A landscape with many peaks, sampled at points; each row gives a point and its height.
A climber steps from a point to whichever of its 2 nearest points has the largest rise for the distance, and stops where none of them is higher. Distance is the straight distance between rows; heights are no part of it.
(317): [-10 -18   1 -33  25 -15 -27  28  -6   1 -10   6 -12  -6  43   2 -14  -4
 -15   9 -26   2]  h=4.86
(676): [ 38  14 -18  41  43 -43  20 -13 -10  -7 -10  -1  14   9 -14  -6  51  23
  28 -29 -10  14]  h=3.03
(503): [  4  19  10  17  28 -28  17   0  -1 -34 -35 -30 -19  -6 -51  -2  19  -3
  11 -43   3   6]  h=3.09
(81): [ -7   0  16  29 -35  -2 -19 -11  39  13  23   8  37 -22 -29 -37 -10 -16
  18 -15  19  10]  h=7.11
(451): [-11   6  25  -1 -36  77 -24  19  27  26  11   5  33 -18  -5 -31 -66 -11
   8  11  13  34]  h=2.01
(480): [ 16  13  18  16 -42  32  11 -17  -3  28  53  20  10  -7 -16 -24 -27 -37
  11  19  42  17]  h=6.24
(633): [ -8   6  17   9 -38  -7  -6 -14   5 -15 -12 -13  -9  -9 -41  -1   0 -11
  11 -15  25   1]  h=5.98
(27): [  0   7  44   9 -43  34   5   7 -16 -21  -2   3  -2   0 -11 -36 -22 -38
  18  25  31  10]  h=6.99
(573): [-48   8  -2 -28   6  -7   4 -20   4   5 -22 -18   2  12 -48  39  19 -22
 -38  13 -18 -42]  h=3.33
(66): [ 14   4  20 -19  28 -34  22  14 -16 -39   3   5 -49  19   5   6  18 -28
  29   8  26   8]  h=2.24
(796): [-45  23   8 -19  -4 -11  23 -10   2  -2 -14 -13  20   8 -48  19   9 -42
 -18   6  -6 -19]  h=2.87
(666): [-17   0  -5  12   1 -43 -30   8  22   8  -4  -3  17 -10   1 -16   3  -1
   7 -38   5  29]  h=4.36
(754): [ 19 -46 -34   3  47  16 -60  14 -20   0 -17  26  -7  -4  28   9   8  46
  -5 -31 -52 -16]  h=5.63
(109): [ 15  -9  -7   0  46 -36 -22   7 -33 -20   6   4 -39  18   7  19  10  26
  12 -43 -24  20]  h=1.59
(596): [-15   7  47  26 -41  10 -21 -10  36 -21  -7   8  24  -7 -52 -32  -8 -11
   8 -18  13   2]  h=6.48
(793): [ 18  -1   8  29 -14  -7  -4  -6 -15 -18 -21 -15 -21 -10  -4 -14  12  12
  25 -17  13  21]  h=5.33
(452): [  6  -8 -28  29   8 -28 -12   9  -2  22 -13  -7  36 -21  18 -28  15  10
  22 -20 -11  16]  h=4.02
(731): [  5 -33 -39  -2  10  22 -30  11  10  26  -9  -6   2 -18  28   5   0  40
 -21   4 -17 -36]  h=3.68
(466): [  8  -8 -33   4   4  -5 -16  -2 -24  10  18   9  -2  10  40   6   0  47
  11 -24 -19  -2]  h=5.40
(302): [ 36 -54 -27 -17  32   2 -62   9  -9  14   5  24 -23  -7  19  15  -1  31
   9 -18 -40  -2]  h=5.15
(376): [ 50   2  23  45 -34  28  27 -12   9 -23  13   8  22 -12  10 -36   5   7
  27  27  22  12]  h=8.55
(913): [-13  -5 -10  -1  -9   8  22   4  17  30  -2 -14  22 -22  23  -9  -6 -13
 -46  29  -2 -22]  h=2.97
(984): [-34   8  11   7 -54  16  -6 -13   1  -5  -9 -13   5  -6 -31   9 -10  13
 -17 -21   6  -9]  h=6.77
(363): [ 15  11  21  16  44 -24  31   6  17 -42 -42 -35 -17 -14 -22  -8  28 -10
  -9  -9  -3  -6]  h=3.44
(78): [-25  -2 -23  -9   4  -8   1   8 -35   0  14  -9   9  10  36  17  -7  21
 -18 -33 -34 -27]  h=4.54
(21): [ 30  -1 -13  29  98 -25  14  17 -14 -22 -25  -6   4  -1   0 -10  48  27
 -12 -27 -29 -10]  h=1.60
(820): [-33  22   5 -14  -1  -6  26   3 -16  -8  16   8   2  30  24  24  -5  -1
 -27  -6 -20 -29]  h=3.65
(681): [ 13  15  18 -10 -16 -12  33  -9  10 -16   1   0  -9   6   6   6   8 -10
  -7  26  17 -27]  h=3.32
(772): [ -6 -10  13 -18  27 -23  -4  21   4 -10 -27 -11  -6 -13  18 -16  10 -20
 -21  22 -19 -20]  h=4.45
(850): [ 34  -6 -21  35 -29  23  23 -22  26  33  19  -4  18 -22   6  -4  10  25
 -16  20  22 -19]  h=4.68
(161): [ 18 -16 -19   8 -17   7 -29  11 -35  10 -17  -7 -20 -10  10 -16  -7  13
  54  -8  23  39]  h=4.90
(558): [-39  40  -4 -34  20 -23  38   0   8 -21 -21 -19   4  23 -44  22   3 -50
   6 -21 -14  -5]  h=2.49
(853): [  7  16 -14  32  -1 -13  37 -17  19 -18   3 -16  15  -2 -20   4  35  10
  -3 -37   3 -26]  h=0.56
(364): [ 31   0 -13  48  20  -6   2   6  -7   1 -34   8  48  -7  16 -33  25  33
  23 -13 -11  30]  h=3.74
(900): [  7 -25  -7 -42  -1  47 -11   2   5  41   5  -3 -24 -14  28  18 -40  18
 -35  46   1  -9]  h=4.47
(886): [ -1  -4  -9  -5  51 -19   0  14  21 -17   3   4 -13  11   7  20  33  10
 -30 -26 -30 -52]  h=3.25
(893): [  8   4   2  29 -47  49   8 -26  37  35  18   0  15 -16 -19  -8 -25  15
 -23   9  28  -4]  h=5.37
(133): [ 24  11  12  -8  58 -47  -3  14 -17 -36   1   8 -49  21  11  12  14   2
  22 -24  -7  21]  h=1.88
(639): [-35   5  31 -44   4 -17 -17  -6  -2 -36 -13   5 -52  40 -25  40   7 -15
  -6   9  -3  12]  h=2.44
(603): [  7 -28 -18 -36  15  -3 -48  31 -12   9   1   6 -20  -9  53  -6 -23   9
  18  11 -15  25]  h=5.25
(422): [ 17 -11 -12   7 -18  10   4   7  14  37  10 -17  53 -41   8 -45 -21 -29
   7  20  10  16]  h=3.50
(655): [ 51 -13  -2  19 -21  45  -2  15  37  11 -14  -6  22 -25  21 -36 -17  19
  33  35  18  34]  h=2.28
(483): [-36 -10  10 -31  20  -4 -17   6   5   1 -27  -5   3  -2  -6  19   7 -15
 -56  31 -27 -45]  h=3.95
(428): [ 33  13  18  32 -44  23  35 -25  -1   1  42  10  10  -4  -4 -13  -7 -11
  13  11  36  -4]  h=7.23
(840): [-19   6  23  16 -60  45  -8 -16   9   7   7   7  14  -8 -27  -1 -43   7
 -19  -7  21   4]  h=6.01
(963): [ -8  15 -12 -16  -3 -27  14  -3 -30 -15  14 -16 -11  15   3  10   4 -11
  26 -33   2  -6]  h=0.85
(222): [ 20  -4  16   9 -27  72 -22  29  31  10   6  -2  31 -22   0 -55 -47 -10
  36  33  22  37]  h=2.13
(935): [-21 -14  10 -41 -16  10  -8 -21 -21  18   3   4 -38   6 -20  35  -7 -17
 -28  55  15 -14]  h=3.49
(675): [-46  28   7 -39  45 -36  20   8   8 -29  -7  -1 -11  28 -15  29   5 -33
  -9 -23 -27   3]  h=2.50
(223): [ 40  -8 -31  12  31 -44  13 -17  -4   1  14  -7  -9  -6 -14   4  43  15
  20 -14 -10 -22]  h=2.51
(453): [ -9   9 -13 -10  17 -25   3  -6 -35 -29  14  -2 -26  25  -2  31   4  22
  18 -55 -24   4]  h=1.23
(349): [ 12 -22 -43   8  40   7 -12  13   7   2  13   7  13  -3  28   8  27  22
 -33 -14 -30 -65]  h=3.16
(918): [-35  21  -3 -17  21 -41  24  12  13 -13  13  11   5  27  20  19   6 -20
 -18  -4 -20 -20]  h=3.02
(706): [-23 -36  -6 -40 -19   9 -36  -2 -50   1  13 -11 -38   8  13  20 -30  -3
 -13  12 -11  11]  h=4.09
(289): [ 20 -37 -31 -34  15  41 -27  22   8  28  -5  -3 -13 -21  36   6 -35  35
  -6  20 -21 -24]  h=4.03
(715): [ -2   1   3  -3 -26  -1  18  -7   5  20   4 -18  32 -27  -3 -29  -3 -41
 -19  28  12  -9]  h=3.26
(322): [-10  47  17  19  14   5  54   6  21 -53 -21   0   5  31 -17  12   8   2
   5 -44  -8 -15]  h=1.28
(14): [-23  15  36  -4 -33  22  14   3 -20 -13   4   6  18   5 -40 -13  -5 -70
  12  31  27   0]  h=6.33
(691): [ 46  -4 -12  -4  84 -36   9  -3  -9 -21   1  -5 -18   0 -23   8  37   3
   6 -28 -30 -28]  h=1.97
(712): [-11   6 -39  31 -13  -2  10 -14  -5   2   4 -18  13 -10 -14   9  26  26
  -8 -51  -3 -31]  h=0.26
(345): [ -8 -33 -17 -34 -14  12 -17 -15 -43  13  49  10 -37  17  27  32 -29  17
  -6   3  -6   9]  h=3.88
(20): [-13 -18 -13 -11 -30  14 -25   6 -25  11 -13 -14 -18  -8  13   0 -28  21
   7  -5   2  14]  h=4.53
(250): [ -5  -3  -4 -10  -4 -40 -17   0  29   6   7   9  -7  -4   5   4   9 -19
   8   8  26  19]  h=4.80
(930): [ -3  18  21   9 -32  47  19 -21 -18  60  42  14   9  -8 -12 -15 -38 -38
 -18  36  37  16]  h=5.62
(156): [-36  25  37 -19  -9 -12  16 -13   7 -34 -15   4 -24  36 -28  36   1 -10
   4  -5  11  15]  h=2.06
(843): [  9  -5  16 -16  44 -32   6  12  27 -26 -25 -12 -26  -1 -11   5  29 -11
 -29   0 -18 -31]  h=3.94
(591): [-63  31  37  -9 -31   1 -10  -9   1   2  -9  22   2  34 -27  51   2 -22
 -21  48  -8  30]  h=5.67
(312): [  9 -18 -37  22 -19   1 -12 -25 -11  15 -16 -22   1 -24  -9  -2  14  42
   1 -29  -4 -22]  h=0.03
(969): [-33  43  36   6 -22  -8  24   5  14 -39  -3   5   3  31 -21  19  -6  -6
   9 -31   3   8]  h=1.69
(9): [-45  19  22  -3 -41  -2 -20 -27  19  37  24  25  17   7 -42  19 -11 -28
 -10  25  24  31]  h=7.08
(187): [-32  21  24   3 -41   0 -23 -22  15  16  45  24  35   2 -52 -21 -19 -42
  14   0  24  16]  h=8.00
(162): [ 34 -20 -15  -2   6  16  18  11  23  20  -6 -14  15 -25  41 -22  -7  11
 -11  46   3  -9]  h=2.65
(103): [ 12 -21 -39  19  31  14 -36  12  -9   8 -27  18   7  14  41   2  13  67
   1 -26 -29   2]  h=6.20
(159): [  5  13  17 -38   2 -17  41  -3  -8 -17  14   7 -28  28  -9  21   8 -34
  14  26  26 -15]  h=2.72
(287): [  4  -8   4 -18 -16  35  11 -13  -3  59  13  -6 -12 -15  11  -1 -32 -16
 -25  51  30   7]  h=5.01
(361): [ 20  -2   3  18 -29  15  25 -18  22  -4  -4  -4  -4  -4  11  11   9  25
 -23  16  19 -28]  h=3.99
(584): [-19 -15 -10 -16  -5  -8 -35  36   5  10   2  11 -10   7  49  -9 -27   4
  31  -7   5  66]  h=5.66
(562): [ -3 -25   4 -47  -1  28 -21  -7 -19  19   8   3 -32  -5   6  18 -27  -2
 -46  55  -4 -33]  h=4.00
(862): [ 39  -1  32  31 -33  46   8   8 -11 -21   8  17   8  -7  14 -49 -11 -14
  42  30  35  24]  h=7.74
(802): [-59   9  25 -15 -33 -15 -24 -12  27  29  16  31   2  25 -18  38  -6 -11
 -19  40   8  40]  h=6.38
(654): [-21  -8  -2 -20 -18  -9 -29  26  23  27   6   8   4  -5   9 -10 -28 -30
  14  18  27  51]  h=5.27
(23): [ -2  -4 -44   7  -3  -4  -5  19  -2  43   9 -12  48 -27  38 -31 -18  -4
   8  -4  -7  13]  h=3.73
(44): [  3  -6 -24  22  57 -26   0  23 -13  -6 -20   6  16  -6  38 -15  30  22
 -10 -24 -39 -15]  h=1.34
(698): [ 46   1 -18  50  39 -19  29  -6  -3   0 -20  17  38   7  28 -24  53  35
  19  -3 -12  15]  h=3.46
(760): [ 20  29   7  40   2  14  57 -18  10 -44 -12 -17  21   8 -31  -7  27   6
  18 -42  -7 -18]  h=0.90
(673): [-17 -14  24 -44  -3   5 -14 -15 -19 -23  -6  -1 -49  25 -21  47  -2  -7
 -19  23 -11 -22]  h=2.90
(227): [ 13  -3 -26 -16  -9  -7  -1  -4 -33  12  45  17 -17   6  39  10 -16  17
  16  -1   7   5]  h=4.60
(233): [ 36  36  -3  49  48  -8  44  -8 -35 -32 -27  -7  20  16 -31 -15  40  23
  35 -43 -17  23]  h=2.62
(782): [ 40 -13  -3   2  -3   6  -3  17  20  13 -15   4  -1 -21  42 -25  -2  13
  19  35  20  17]  h=2.45

Where does a climber stop that starts at each point below?
(322): (900)
(159): (984)
(706): (984)
(287): (376)
(573): (584)
(886): (584)
(363): (584)

Call two points neighbours if one is among the 2 nearest of the other. Go from one point of each pair to the other, from neighbour to neighbour, staying as high as possible. Name the lowest point that can't be avoided.
(103), (984): (345)
(187), (984): (633)
(584), (103): (302)
